Each row is a point on a landscape with many valleys, with its height.
A ball rolls from a point to the lowest of its 3 nearest points, and stops where none of them is lower. Distance is the straight distance between rows; heights are no part of it.
Tati: -14 5 18 28 13 13 7 6 -10 -3 19 3 14 -8 -8 10 4 -30 11 -29 1 37 30 0 -13
 4 -24 -4 34 -12 9 -1 -8 -11 -25 -17 1 -1  height 243
bokep: -25 -37 15 2 -35 9 35 4 -3 -13 -23 23 -50 -10 1 7 18 8 -30 20 3 -21 -4
 16 -42 -25 -8 33 1 -40 -8 7 10 7 -2 18 7 8  height 628
Duv: -20 -39 9 8 -16 3 23 -16 31 -5 9 17 -35 -29 5 -5 30 -25 -19 -10 34 0 2
 20 -31 -35 -32 61 12 -44 13 20 3 4 -3 3 1 -18  height 649
loro: -20 5 -7 -27 25 -34 -17 -43 8 -13 11 4 12 29 4 8 7 -14 -19 -22 17 -16 -9
 9 3 -12 -5 27 13 -35 24 17 -23 -21 -10 35 8 -4  height 359
govol: -21 1 11 -6 11 -6 -6 -17 -6 -21 -8 14 -7 10 2 13 2 -17 -29 -12 -2 4 -6
 -13 -28 -9 -9 34 16 -31 3 17 -24 -7 -24 21 2 18  height 541
lofev: -14 3 -1 -9 0 5 -5 -3 -29 -29 -35 7 -25 14 10 20 -27 15 -33 22 -13 -17
 -9 -25 -32 9 35 -10 -16 -24 -28 8 -20 12 -19 41 2 25  height 671
luvub: -35 -15 17 -6 17 -30 -28 -25 7 -18 18 16 -8 20 3 0 3 -36 -41 -21 15 10
 -3 -13 -32 -8 -17 68 19 -40 16 29 -25 -13 -39 30 0 4  height 349
mef: -8 -26 -4 -8 16 -38 -18 -28 4 23 51 -15 -4 -30 -3 -4 34 -23 26 -34 54 15
 32 38 19 -10 -3 30 16 -11 41 14 8 -1 -17 -6 12 -33  height 455
zan: 16 36 -32 -24 13 -7 -2 -8 -7 -8 -23 -3 22 42 18 -1 -29 27 7 12 -25 -23
 -42 -23 27 9 31 -33 -21 16 -22 2 -16 7 15 10 1 25  height 515
Salaf: -10 9 -10 -22 16 -24 -8 -27 4 -1 11 -1 23 11 -1 9 6 -5 3 -19 7 -12 -4 16
 19 -9 -12 2 15 -18 17 0 -4 -14 1 12 13 -5  height 169
Tigi: -39 -18 20 1 -4 -4 1 -11 -13 -18 -7 15 -26 11 7 13 -2 -24 -42 -4 -3 -2
 -2 -13 -40 -11 1 50 12 -49 2 20 -23 0 -34 34 -5 18  height 595
degu: 17 25 -22 -15 0 4 -1 0 -11 -15 -26 3 14 18 12 4 -24 30 5 22 -28 -22 -26
 -11 14 1 19 -18 -20 11 -13 -9 -11 4 15 21 8 29  height 555
ditu: -4 19 -12 3 6 30 -6 -1 -25 -33 -22 1 -16 5 6 31 -32 11 -16 8 -27 6 -5
 -41 -34 9 14 -17 -15 8 -29 12 -30 15 -9 21 -7 41  height 658
pireb: -14 -35 13 24 -10 9 20 -13 24 -4 28 14 -12 -42 -5 -8 43 -28 2 -14 46 30
 18 21 -14 -23 -29 33 22 -22 22 1 20 -3 -2 -20 9 -26  height 403
gagif: 7 5 -1 1 -1 5 7 -2 -8 18 7 1 17 -11 -7 -6 14 -1 23 -16 7 9 14 25 12 -1
 -7 -6 19 -1 12 -20 16 4 3 -19 13 -19  height 329
mibus: 26 35 -28 -16 18 6 -16 4 11 0 -15 -13 33 32 16 10 -38 28 26 9 -28 -9 -30
 -22 29 24 26 -57 -29 43 -20 16 -4 5 29 -19 -16 19  height 462
labok: 36 25 -8 10 -5 24 -3 30 -3 16 -9 -14 22 -7 -11 -17 -22 21 19 22 -22 4 -2
 -25 26 30 3 -44 -8 51 -12 -21 13 6 25 -36 -8 -4  height 313
tir: 2 4 -12 6 -3 24 -3 8 -18 -23 -21 3 -26 -4 0 18 -21 22 -20 21 -30 -5 -5
 -34 -24 7 12 -18 -20 5 -21 -1 -17 18 -4 25 -1 34  height 617
veno: 0 7 -10 -15 -5 4 0 -4 -25 -17 -31 8 -20 16 14 5 -15 32 -23 20 -19 -28
 -14 -17 -13 -3 29 -4 -11 -19 -16 1 -8 17 -7 39 7 25  height 672
kula: 1 1 -11 -19 -14 -21 18 -18 3 8 -8 3 9 5 12 -17 17 1 -1 5 -1 -26 -20 23
 23 -27 1 10 3 -10 12 -24 2 -7 16 10 10 -20  height 89
Niniz: -28 5 6 -10 40 -40 -43 -42 9 -5 46 3 18 33 -4 7 1 -38 -1 -36 29 4 14 6 9
 -2 -13 32 15 -19 25 29 -28 -30 -25 17 -6 -6  height 535
dem: 42 26 -24 11 -37 12 -1 24 -1 6 -19 7 -7 15 -6 -41 -10 28 -8 45 -36 -26
 -23 -18 15 4 18 -9 -27 40 -29 -22 14 8 33 -4 1 -2  height 469
fadus: -13 28 7 -2 43 -3 -10 -6 -9 -7 4 -4 36 25 -4 28 -30 -14 17 -32 -4 22 8
 -13 -2 16 -8 -32 13 -1 1 16 -19 -8 -15 -9 -8 20  height 406
Faveb: -8 -11 -1 -5 -21 3 1 3 -22 -21 -37 10 -48 2 9 9 -11 28 -23 29 -19 -31 -4
 -7 -30 -8 31 -5 -14 -30 -20 -4 0 12 -11 43 2 26  height 702
Kidi: 22 10 -7 21 -31 35 10 29 0 -11 -27 0 -25 -10 -9 -9 8 29 -16 36 -22 -14
 -3 -13 -3 2 4 0 -12 17 -18 -28 25 8 24 -7 -1 8  height 526
bako: 0 -4 25 32 -1 28 18 16 -4 9 12 -2 4 -26 -13 5 22 -17 17 -16 6 31 29 7 -6
 9 -16 -13 24 -1 3 -23 18 -3 -8 -35 12 -7  height 209
kule: 29 19 -34 -5 -1 24 -15 2 -14 -26 -24 -12 -18 11 15 7 -42 29 -9 29 -39
 -19 -25 -43 -2 20 38 -36 -52 26 -29 11 -22 20 12 32 -5 37  height 495
Fedaz: 14 11 -5 2 -15 18 12 11 -7 -9 -17 9 2 -4 -2 -1 3 16 -4 16 -14 -10 -4 -5
 -2 -1 -6 -10 1 3 -4 -30 11 4 15 -11 13 5  height 408
movin: 41 9 -34 6 -4 40 -39 14 -11 -23 -19 -13 -28 -5 15 11 -31 31 -11 30 -40
 -3 -26 -45 -18 34 42 -42 -66 54 -28 23 -37 24 15 15 -11 33  height 564
Vem: -18 13 9 -1 37 -18 -14 -16 -7 1 15 -4 30 19 -2 24 -5 -24 11 -33 11 20 19
 3 7 3 -9 -8 27 -13 21 17 -22 -16 -19 0 -5 8  height 404
momub: -30 -25 20 -11 -8 -12 -10 -8 -29 -15 -36 8 -57 6 14 17 -19 18 -27 33 -8
 -25 -1 -18 -48 -3 42 -6 -8 -49 -21 4 6 8 -42 52 -10 4  height 651
migit: 17 5 -12 -1 -28 11 5 9 -18 -16 -33 4 -36 9 6 -2 -7 34 -16 40 -30 -31 -10
 -14 -15 -8 24 -2 -26 -9 -21 -13 4 10 2 29 4 26  height 705
zuzu: -19 14 9 5 33 -5 -5 6 -12 6 14 -13 28 6 -4 26 -10 -17 24 -37 4 34 28 2 1
 18 -12 -31 23 4 7 11 -11 -8 -21 -18 -8 3  height 352
tovo: -24 -9 -15 -44 4 -53 6 -36 5 -2 -3 10 -20 21 21 -12 8 15 -31 -1 6 -38
 -29 22 11 -22 6 37 -11 -47 7 2 -12 -15 -7 57 13 -7  height 622
kizel: 3 20 -11 -16 5 -16 6 -12 -5 8 -9 -8 31 17 -3 1 9 6 14 -8 -3 -10 -13 13
 27 -5 6 -18 14 -1 9 -20 2 -8 9 -9 11 -9  height 338
kuvu: -16 -9 -6 -26 -23 -21 16 -15 -9 -15 -30 14 -33 11 18 -1 3 22 -27 21 -10
 -31 -17 6 -15 -18 24 17 -13 -39 -4 -2 -7 6 -10 44 10 12  height 648
zubo: 32 8 -17 20 -34 44 -10 33 -5 -15 -31 -4 -34 0 -3 -9 -10 37 -15 45 -35
 -18 -2 -25 -15 14 9 -19 -39 30 -29 -15 4 19 24 8 -5 25  height 614
nin: -26 -23 28 19 19 -32 -15 -18 20 -24 31 20 -15 8 8 -18 1 -60 -33 -18 14
 25 1 -19 -37 -18 -26 87 28 -31 21 48 -18 -16 -55 14 -24 -2  height 344
temiz: -4 -20 2 3 -17 9 24 -8 16 14 9 11 -11 -30 -5 -11 37 -3 7 -6 26 4 5 31 5
 -23 -13 18 11 -15 23 -22 28 -4 9 -26 11 -40  height 399
Vori: -6 -22 -23 -34 -21 -45 31 -33 31 14 14 13 -17 -5 29 -26 26 0 -7 -4 18
 -34 -28 45 24 -50 -12 55 -18 -19 13 -7 0 -6 20 30 8 -33  height 780
zoru: -36 0 10 -5 48 -40 -46 -35 18 -11 42 3 15 36 -8 -5 -5 -51 -18 -35 22 14
 10 -13 -7 0 -15 51 20 -18 30 51 -26 -33 -44 19 -15 -3  height 588
lik: -23 5 1 -6 19 -17 -9 -17 3 -3 3 7 17 11 4 14 2 -28 -2 -28 7 11 10 2 3 -8
 -16 8 19 -27 12 7 -20 -10 -15 12 2 -2  height 328
pov: -6 -44 11 12 -46 23 56 15 35 5 -10 13 -43 -21 -2 -18 41 7 -12 9 34 -21
 -19 33 -14 -33 -13 40 -8 -13 -7 -12 32 1 35 -2 10 -16  height 296
muvu: -24 -36 9 5 11 -16 -4 -24 35 -10 37 21 -25 -20 1 -11 16 -53 -18 -20 45
 23 17 4 -22 -17 -34 72 21 -33 20 30 -7 -10 -30 -4 -6 -18  height 336
Kibo: 37 27 -11 20 -5 54 -15 29 0 -24 -11 -5 -12 -11 -2 12 -31 18 -8 24 -33 16
 -1 -38 -14 38 2 -39 -45 54 -27 5 -21 20 26 -6 -12 28  height 513
vuzom: -12 15 -8 -13 11 -4 5 -11 -6 -14 -11 7 18 17 7 19 -8 -4 -9 -11 -10 -4 -6
 -8 6 -5 -12 -3 8 -13 5 1 -14 -3 -4 15 8 11  height 343
bibe: -5 -44 -14 -7 -5 -36 7 -37 43 4 39 5 -25 -42 4 -14 30 -26 6 -21 63 7 6
 38 10 -33 -27 54 -1 -21 22 7 8 -1 8 -2 9 -42  height 621
kif: -23 0 6 -5 33 -38 -30 -21 -2 15 37 -17 25 15 -4 14 4 -19 33 -47 20 22 30
 24 18 1 -1 -9 23 -8 28 28 -8 -13 -26 -1 -2 -7  height 445
til: -32 -43 27 9 -11 -7 9 -8 2 -18 -5 24 -33 -3 4 -4 11 -31 -39 -1 13 2 1
 -10 -53 -19 -14 64 22 -47 3 28 -18 -3 -36 21 -8 11  height 638
vovi: 6 -14 -3 -26 -42 -15 43 0 12 5 -26 16 -31 -4 13 -28 26 25 -14 31 -4 -41
 -29 26 1 -41 3 33 -11 -14 -6 -23 10 4 20 21 13 -18  height 788
poni: 27 17 4 18 -30 32 14 32 3 3 -14 2 4 -13 -13 -18 6 16 1 41 -16 -12 -1 -12
 16 19 -6 -13 -10 29 -9 -34 35 12 29 -20 -1 -8  height 532
mag: 4 -19 -1 -3 -32 3 48 8 22 5 -12 11 -18 -19 5 -20 30 14 -12 14 11 -20 -16
 25 -1 -32 -12 24 -4 -7 0 -18 26 0 26 -5 9 -19  height 537
murod: 2 -30 -1 1 -12 -15 1 -12 -1 25 31 -3 -3 -47 -5 -16 43 -24 28 -23 49 19
 17 43 14 -12 3 14 18 -7 27 -8 18 5 -11 -21 17 -44  height 357
sugiz: -6 -12 21 31 -2 26 20 8 9 2 18 8 -2 -31 -15 5 26 -24 8 -19 13 29 29 7
 -22 -1 -24 14 25 -17 11 -15 14 -8 -12 -27 0 -7  height 87
mon: 10 0 -7 -8 -14 -32 10 -15 5 31 6 1 16 -5 -1 -24 22 0 18 2 1 -18 -10 32
 28 -23 2 1 10 9 12 -20 21 -2 14 -22 5 -37  height 430
kene: -3 -13 5 -3 17 -28 -18 -1 -25 28 25 -32 21 -8 -9 8 16 -9 48 -38 19 28 22
 41 18 12 8 -18 19 5 30 15 9 0 -24 -14 9 -8  height 368
nam: -15 -14 -10 -16 15 -39 -7 -44 23 -2 33 5 3 -10 3 -5 23 -24 2 -27 43 -8 9
 35 23 -24 -20 32 14 -26 36 13 -2 -17 -5 8 10 -29  height 476
Nep: 19 3 -4 3 -38 18 22 19 1 -1 -25 13 -15 -8 -2 -21 15 29 -9 33 -18 -30 -16
 0 5 -7 -1 8 -8 4 -23 -33 19 6 25 4 2 -6  height 536
nomu: 13 25 7 33 18 48 -2 35 -6 -4 15 -5 10 -22 -14 19 -25 -11 13 -8 -21 42 29
 -29 -22 31 -21 -48 2 40 -23 -6 -9 6 -2 -33 -13 16  height 458
Mipo: -3 25 -11 -18 44 5 -14 1 9 6 -4 -14 41 26 14 34 -35 15 36 -11 -6 8 -7
 -13 22 27 15 -68 -6 39 -8 29 -8 -2 11 -23 -20 21  height 401
zil: 29 28 -28 6 4 38 -17 7 -10 -23 -16 -9 2 2 12 13 -34 29 -4 23 -35 4 -15
 -36 -3 26 15 -45 -35 42 -21 9 -20 15 20 4 -5 33  height 422
zop: 4 -16 8 -13 -7 -40 -4 -8 -16 40 17 -24 23 -8 -5 -7 32 -2 49 -24 25 12 15
 44 35 5 20 -10 11 12 28 -10 23 1 -9 -24 14 -27  height 340
rago: 14 8 3 -4 -8 -16 -1 15 -25 40 3 -25 33 2 -3 -7 10 9 46 -8 -1 9 10 28 38
 11 18 -35 10 31 16 -14 22 4 7 -29 3 -21  height 309
faz: -17 -21 2 -9 31 -41 -28 -40 19 -6 42 4 2 -7 -8 1 14 -37 1 -35 42 11 24
 19 11 -16 -22 43 16 -29 38 27 -11 -17 -20 8 4 -26  height 553
balav: -24 14 13 -4 22 -6 -8 -17 -5 -12 5 5 19 26 2 19 -9 -31 -13 -24 -1 10 1
 -14 -12 3 -21 13 19 -22 16 19 -25 -10 -22 9 -1 9  height 407
tuko: -31 -34 20 -8 -18 -6 9 -2 -22 -15 -23 16 -47 7 2 11 -3 4 -31 20 -5 -16 5
 -10 -50 -8 19 22 10 -49 -12 12 -7 8 -36 50 0 16  height 633
rikun: -22 -18 -8 -28 2 -27 1 -31 8 -6 7 12 -8 8 9 3 15 -15 -23 -11 21 -16 -12
 20 -1 -23 -21 46 6 -35 15 5 -13 -14 -7 28 8 -8  height 482
favef: -29 4 20 3 23 -9 -13 -14 -4 -17 14 5 10 25 4 13 -9 -41 -28 -26 -4 14 4
 -17 -26 -5 -12 29 25 -30 12 29 -31 -9 -39 18 -7 10  height 468
mut: 18 -10 10 9 -20 5 18 17 -2 26 5 -5 11 -30 -11 -19 30 -2 20 3 14 0 6 27
 19 -5 -6 -7 13 9 16 -32 37 3 12 -32 9 -26  height 392
fug: 7 34 -21 -21 45 19 -16 -1 11 -22 -6 -7 26 28 21 35 -51 23 11 -8 -19 7
 -29 -31 7 22 26 -58 -31 36 -19 37 -24 6 15 -10 -20 35  height 477
kati: 52 23 -15 13 -21 28 -9 30 3 5 -24 -8 8 -2 -4 -30 -27 23 0 46 -40 -12 -16
 -28 18 21 7 -30 -33 55 -25 -19 8 9 40 -19 -6 0  height 387
bebu: -10 -26 -4 0 -2 -17 -2 -30 21 3 27 8 -4 -25 2 -4 34 -27 7 -22 44 14 14
 30 4 -20 -23 33 15 -21 28 5 5 -2 -7 -11 15 -28  height 463
lafu: -4 -4 -10 -10 12 -17 3 -23 11 7 16 2 14 -8 -2 -2 22 -15 10 -26 22 8 8 33
 14 -17 -19 7 22 -14 30 -10 0 -6 -3 -3 11 -22  height 341
Nifem: 29 24 -16 -13 5 -13 -3 0 -9 14 -13 -8 33 26 9 -13 -20 20 22 12 -25 -20
 -24 -1 44 8 23 -44 -9 32 -11 -13 16 -1 28 -14 -3 6  height 400
rabef: 26 0 -22 7 -13 33 -29 8 -18 -23 -26 -3 -39 -1 9 12 -29 34 -12 39 -34 -18
 -8 -37 -28 18 35 -32 -46 22 -32 2 -19 20 0 35 -10 32  height 552
Voz: -19 -21 11 15 13 -15 -4 -22 18 -18 26 11 -5 -4 -2 -1 3 -47 -19 -19 24 27
 10 -1 -28 -11 -25 61 26 -30 18 23 -17 -8 -39 5 -8 -8  height 149
Neso: -20 -25 13 11 -22 11 29 -1 7 -17 -6 15 -19 -12 -4 7 20 -18 -23 4 7 2 1 0
 -33 -20 -18 45 14 -36 -3 3 -3 2 -12 15 8 6  height 680
bekos: 18 20 -11 -13 11 -17 -3 8 -3 18 -11 -16 37 15 5 0 -21 17 38 6 -7 -1 -5
 -4 33 14 15 -47 4 30 -6 -5 13 2 14 -18 -4 -1  height 358
faku: -28 -5 1 -21 29 -51 -43 -43 27 -12 43 11 1 13 -5 -5 10 -41 -15 -30 37 -4
 10 7 1 -16 -21 61 16 -28 28 40 -20 -30 -24 22 0 -12  height 592
Kalan: -7 15 -13 -26 -3 -27 4 -18 -15 -9 -18 0 -3 27 14 -1 -11 20 -21 9 -14 -38
 -27 0 1 -11 24 5 -16 -24 -3 -7 -23 -5 -3 39 12 16  height 625
lado: 18 18 -6 -4 3 0 5 7 -4 8 -11 -1 26 7 -2 -13 -3 11 13 8 -10 -1 -5 -2 25 4
 -1 -24 5 20 1 -26 15 2 16 -22 3 -6  height 300
sol: 25 -1 31 36 -20 44 9 54 1 30 2 -7 5 -34 -32 -22 18 13 7 14 5 2 24 -8 15
 25 -6 -13 -2 28 -4 -39 54 5 28 -38 9 -18  height 379
meb: -1 -34 -7 -11 2 -46 -8 -38 24 21 43 -4 -9 -39 1 -10 35 -23 27 -22 57 6
 18 44 25 -22 0 34 -7 -19 38 3 18 1 -5 0 10 -52  height 516
lamo: -11 -31 -10 -16 -14 -28 23 -32 32 3 7 13 -17 -18 17 -14 27 -8 -14 -8 34
 -14 -14 36 1 -40 -24 48 -5 -32 18 -6 6 -4 14 18 12 -25  height 549
Mopef: -30 -23 9 -20 -10 -20 -3 -10 -21 -12 -31 15 -34 8 8 15 -1 11 -42 18 -4
 -23 -9 -1 -31 -13 28 27 -3 -52 -10 8 -3 6 -36 47 7 9  height 594
Melog: -28 8 15 -5 61 -18 -22 4 -1 7 23 -25 41 30 8 41 -36 -20 30 -49 0 43 20
 -11 -1 17 6 -45 17 9 -1 43 -22 -8 -33 -12 -34 31  height 413
lasem: 53 14 -15 24 -38 31 -16 43 13 5 -16 -4 -14 2 -13 -42 -8 28 -18 63 -41
 -24 -11 -22 22 22 8 -8 -40 50 -26 -32 21 7 39 -14 -7 -1  height 366
Rizi: 15 -16 25 8 -12 6 4 38 -41 54 10 -30 16 -27 -14 -10 19 13 46 -17 8 26 25
 28 12 29 22 -16 12 23 14 -17 25 17 -5 -39 22 -18  height 332
nabe: 21 9 6 36 -11 51 7 40 2 -2 2 3 9 -24 -23 -8 1 12 1 7 -16 12 22 -17 -3 20
 -14 -20 3 32 -9 -33 17 4 14 -33 -1 0  height 457
Fefa: 23 5 14 -8 -9 -12 -5 29 -23 55 -1 -39 35 7 -6 -25 -4 20 53 8 -9 5 10 15
 40 33 36 -47 -7 43 8 -4 24 15 8 -44 -6 -13  height 289
Kuv: 13 29 -9 20 21 46 -8 23 -3 -21 7 -1 11 -10 1 31 -39 -1 3 0 -26 34 2 -34
 -16 31 -12 -56 -14 45 -23 10 -22 11 7 -21 -19 25  height 402
kudas: 21 1 -3 0 -31 7 23 17 9 13 -14 5 3 -8 -5 -23 19 12 -6 19 -7 -24 -12 11
 18 -8 -6 3 2 9 -3 -36 28 1 29 -19 7 -22  height 623
sitev: -1 3 9 -10 20 -12 -10 26 -23 40 4 -33 43 5 1 12 -10 21 52 -17 -8 27 20
 17 26 37 29 -51 1 38 2 10 10 8 -1 -28 -10 7  height 263
mekar: 12 20 -15 -22 -14 -16 16 -11 -4 13 -16 4 27 23 0 -25 1 13 10 15 -16 -26
 -22 14 33 -17 8 -10 0 6 -2 -26 15 -8 18 -5 8 -17  height 432
Zufin: 45 12 4 42 -32 48 -18 59 19 19 -6 -17 2 -19 -30 -42 -8 24 -8 57 -23 -9 5
 -28 25 33 2 -13 -31 65 -15 -34 30 8 42 -27 -14 -12  height 231
Fubi: 0 -1 16 11 11 5 1 14 -20 25 17 -16 21 -20 -11 4 15 -7 38 -28 7 34 29 17
 8 20 -1 -21 31 13 13 -10 11 5 -11 -27 5 -5  height 264
fimev: -11 -43 1 -13 -41 -11 46 12 19 9 -25 9 -51 -12 15 -21 26 31 -17 32 9 -42
 -32 32 -20 -48 3 42 -19 -26 -19 -2 16 4 25 22 5 -16  height 869
Dotu: -18 23 18 20 18 16 4 -3 -12 -19 6 3 14 12 -3 22 -24 -27 -11 -23 -15 25 7
 -31 -29 9 -15 2 24 -8 -9 11 -28 -3 -37 1 -18 25  height 436
beza: 25 3 10 16 -24 22 3 40 -10 37 2 -14 10 -30 -16 -22 9 10 24 21 -4 3 23 1
 28 28 10 -27 3 38 1 -44 39 6 19 -41 -2 -26  height 335
Pimok: -9 -36 -8 -7 13 -34 -15 -40 37 0 51 5 -23 -32 -6 -8 19 -48 -2 -27 67 16
 24 14 1 -28 -26 61 14 -22 29 21 -4 -2 -21 -5 -1 -40  height 491
Rodef: 15 -6 17 29 -22 41 19 30 -2 3 0 6 1 -20 -17 -11 22 4 7 5 7 5 13 3 5 1
 -16 -3 18 15 -1 -36 27 1 17 -27 6 -17  height 464
fovo: 3 -36 -2 -10 -34 -2 35 -13 34 13 1 13 -19 -32 7 -25 42 -9 2 -5 34 -13
 -13 43 5 -40 -22 40 -1 -19 9 -11 23 -3 24 -5 7 -34  height 205
zurot: -10 17 11 -6 37 -10 -20 13 -22 22 14 -19 37 9 4 29 -26 3 43 -32 1 33 24
 2 10 22 8 -57 9 19 -1 22 -9 1 -4 -30 -13 16  height 304
gemor: -39 21 7 -21 43 -27 -30 -33 0 -13 8 -4 24 48 0 25 -16 -21 -22 -30 2 1
 -11 -14 -4 6 1 9 8 -27 11 37 -33 -18 -17 29 -6 20  height 538
zazo: 0 18 6 18 12 27 3 20 -11 1 -1 0 19 -12 -11 12 -13 -4 15 -15 -8 28 19 -9
 -10 16 -17 -29 10 16 -8 -15 2 -1 -6 -22 1 11  height 397
toko: 49 19 -37 3 -5 24 -29 16 5 -5 -18 -12 0 14 9 -20 -38 29 6 40 -39 -14 -32
 -39 17 23 24 -45 -52 57 -22 6 -16 11 30 -1 -6 23  height 500
rol: -4 30 -4 -8 36 21 -7 -1 -3 -17 2 -5 23 23 6 41 -44 5 4 -10 -20 19 -12
 -33 -8 26 5 -43 -8 17 -21 22 -27 2 2 -3 -18 35  height 539
Lepe: -14 -2 -1 -12 -4 1 13 -10 -3 -17 -9 13 -6 9 -3 6 8 -7 -15 2 3 -10 -1 8
 -11 -18 -16 18 9 -26 3 -3 -7 -4 -2 19 14 8  height 454
Ramuv: -12 -14 7 5 20 -22 -15 -15 -9 14 34 -13 13 -16 -8 4 20 -22 29 -39 34 25
 29 32 9 -2 -6 3 26 -11 30 6 -3 -11 -22 -13 10 -18  height 405
sozi: 17 2 -8 -10 -30 -5 31 6 8 10 -26 11 -12 2 1 -29 17 16 -8 23 -11 -33 -27
 20 14 -27 -1 20 -5 -4 -8 -29 22 -3 21 0 7 -21  height 662
bovo: 14 -36 13 15 -61 17 44 34 16 8 -22 7 -51 -4 -3 -37 28 45 -21 54 -1 -43
 -32 26 -7 -31 10 31 -26 2 -29 -13 44 4 38 3 1 -9  height 926
nov: 8 -16 14 18 -46 29 42 28 17 -4 -10 11 -23 -21 -17 -18 33 17 -8 23 10 -20
 -13 14 -5 -18 -11 23 1 -1 -11 -33 37 2 32 -18 11 -12  height 531
mifat: -9 -15 3 -10 -26 -2 34 1 1 -7 -19 15 -27 -9 6 -1 15 12 -25 12 0 -23 -13
 18 -21 -23 -9 32 -2 -28 -3 -13 3 0 5 24 11 0  height 562
Fepot: 13 8 8 4 -3 6 1 21 -22 32 -3 -19 29 -16 -15 -8 3 8 29 -5 -1 15 18 7 24
 28 8 -33 11 30 10 -22 15 8 16 -37 -3 -13  height 302
vuk: 2 24 4 29 16 43 2 27 -11 -27 3 6 -8 -14 1 29 -33 -3 -9 -8 -27 33 12 -48
 -29 21 -16 -36 -7 30 -27 8 -27 11 -6 -16 -17 29  height 479
Nim: -32 4 5 -29 21 -39 -18 -35 -13 -10 0 10 3 38 6 9 -4 -8 -31 -16 6 -20 -24
 -3 -8 -11 6 32 1 -40 13 22 -28 -18 -17 51 5 14  height 450
runom: -15 -4 11 17 16 5 6 -7 -6 -17 9 4 10 -2 -6 17 -1 -35 -4 -21 5 30 20 -9
 -18 -5 -21 6 33 -18 5 -3 -15 -8 -26 -9 -7 7  height 315
Dok: 20 32 -14 6 9 36 -6 17 -3 -11 -17 -6 18 4 -6 17 -26 10 11 5 -25 16 5 -28
 1 29 -9 -38 -10 30 -17 -7 -10 12 16 -22 -5 17  height 305
mil: -15 21 3 -11 49 -5 -17 1 -7 13 15 -27 42 28 10 36 -33 3 37 -36 -3 23 15
 -6 17 24 15 -67 4 19 -9 30 -13 -7 -9 -22 -12 24  height 345
Vid: -25 19 4 -13 42 -19 -17 -22 -2 4 10 -8 40 37 3 35 -25 -10 20 -36 8 12 6
 -1 12 10 -5 -39 13 -4 4 21 -16 -21 -11 0 -6 25  height 451
Paze: 42 20 -12 -1 -14 1 -9 21 -8 33 -11 -19 31 7 -5 -27 -17 19 32 31 -25 -8
 -6 -14 37 19 17 -52 -17 60 -12 -19 25 8 27 -38 -9 -17  height 274
bep: 45 2 7 42 -44 37 7 49 18 0 -22 -4 -26 -9 -16 -36 9 35 -20 65 -27 -28 -3
 -15 3 12 2 0 -31 39 -34 -31 38 12 37 -11 -8 0  height 159
bini: -3 -25 7 15 -9 15 12 -4 7 9 24 4 0 -34 -9 -10 35 -17 15 -18 26 24 22 30
 -5 -8 -16 9 26 -13 16 -10 22 -6 -9 -22 14 -29  height 255
kogoz: -16 20 12 16 37 14 -5 21 -11 1 20 -11 28 4 2 43 -40 -13 28 -32 -14 46 28
 -20 -14 31 -10 -54 14 25 -16 24 -19 2 -13 -32 -17 20  height 360
Gizu: -36 -12 6 -37 8 -45 -4 -26 -21 -6 -11 12 -26 28 15 4 2 10 -41 2 5 -33
 -24 3 -14 -10 29 27 -7 -57 3 17 -19 -8 -25 63 7 6  height 528
Tar: 30 15 -8 2 -20 -11 8 16 2 30 -8 -1 23 4 -9 -42 -2 12 20 32 -23 -17 -20 1
 40 2 13 -22 2 24 -13 -33 28 2 29 -33 4 -24  height 177
rotig: 20 12 26 28 9 30 2 39 -19 26 4 -21 10 -35 -21 4 -7 6 32 1 -8 35 32 -8 7
 37 0 -49 9 42 -8 -20 20 9 2 -40 0 -6  height 342
nefu: -22 -26 -3 -18 -8 -20 4 -29 16 -13 0 19 -20 -5 8 -8 19 -14 -29 -10 24
 -11 -7 16 -14 -27 -16 58 6 -48 15 18 -14 -5 -15 22 7 -11  height 551
tabev: -31 11 13 -1 47 -32 -30 -26 9 -8 23 0 33 36 -5 18 -6 -41 -1 -37 11 21 8
 -9 -4 8 -13 12 25 -11 20 35 -28 -22 -32 11 -11 2  height 470
Kig: 15 10 -10 19 -8 42 -17 18 -15 -40 -23 -2 -37 -5 5 23 -33 22 -21 29 -36 3
 2 -41 -35 17 23 -25 -38 24 -33 12 -21 25 -1 22 -14 41  height 611
Pom: -11 -17 14 16 -24 22 29 6 7 -17 -5 14 -30 -10 -11 2 18 -2 -16 9 4 -1 7 2
 -18 -18 -20 29 14 -26 -5 -10 6 -2 2 -2 2 8  height 646
gezi: -20 35 -14 -24 39 -5 -14 -25 -1 -16 -12 -5 23 49 19 37 -35 7 -7 -11 -8
 -8 -26 -24 9 9 25 -27 -16 1 -12 30 -26 -4 3 28 -11 37  height 602
Zudu: 48 12 -21 37 -21 55 -30 44 10 -9 -18 -11 -26 -12 -9 -20 -16 25 -15 46
 -33 1 -6 -38 5 34 2 -21 -55 61 -24 -11 3 15 39 -2 -13 14  height 690

Where does a ball stop that starts at each point below?
Faveb: zil
ditu: zil
toko: Tar
mut: sugiz
veno: zil
Tigi: Salaf
faku: Salaf
migit: zil
bokep: Salaf
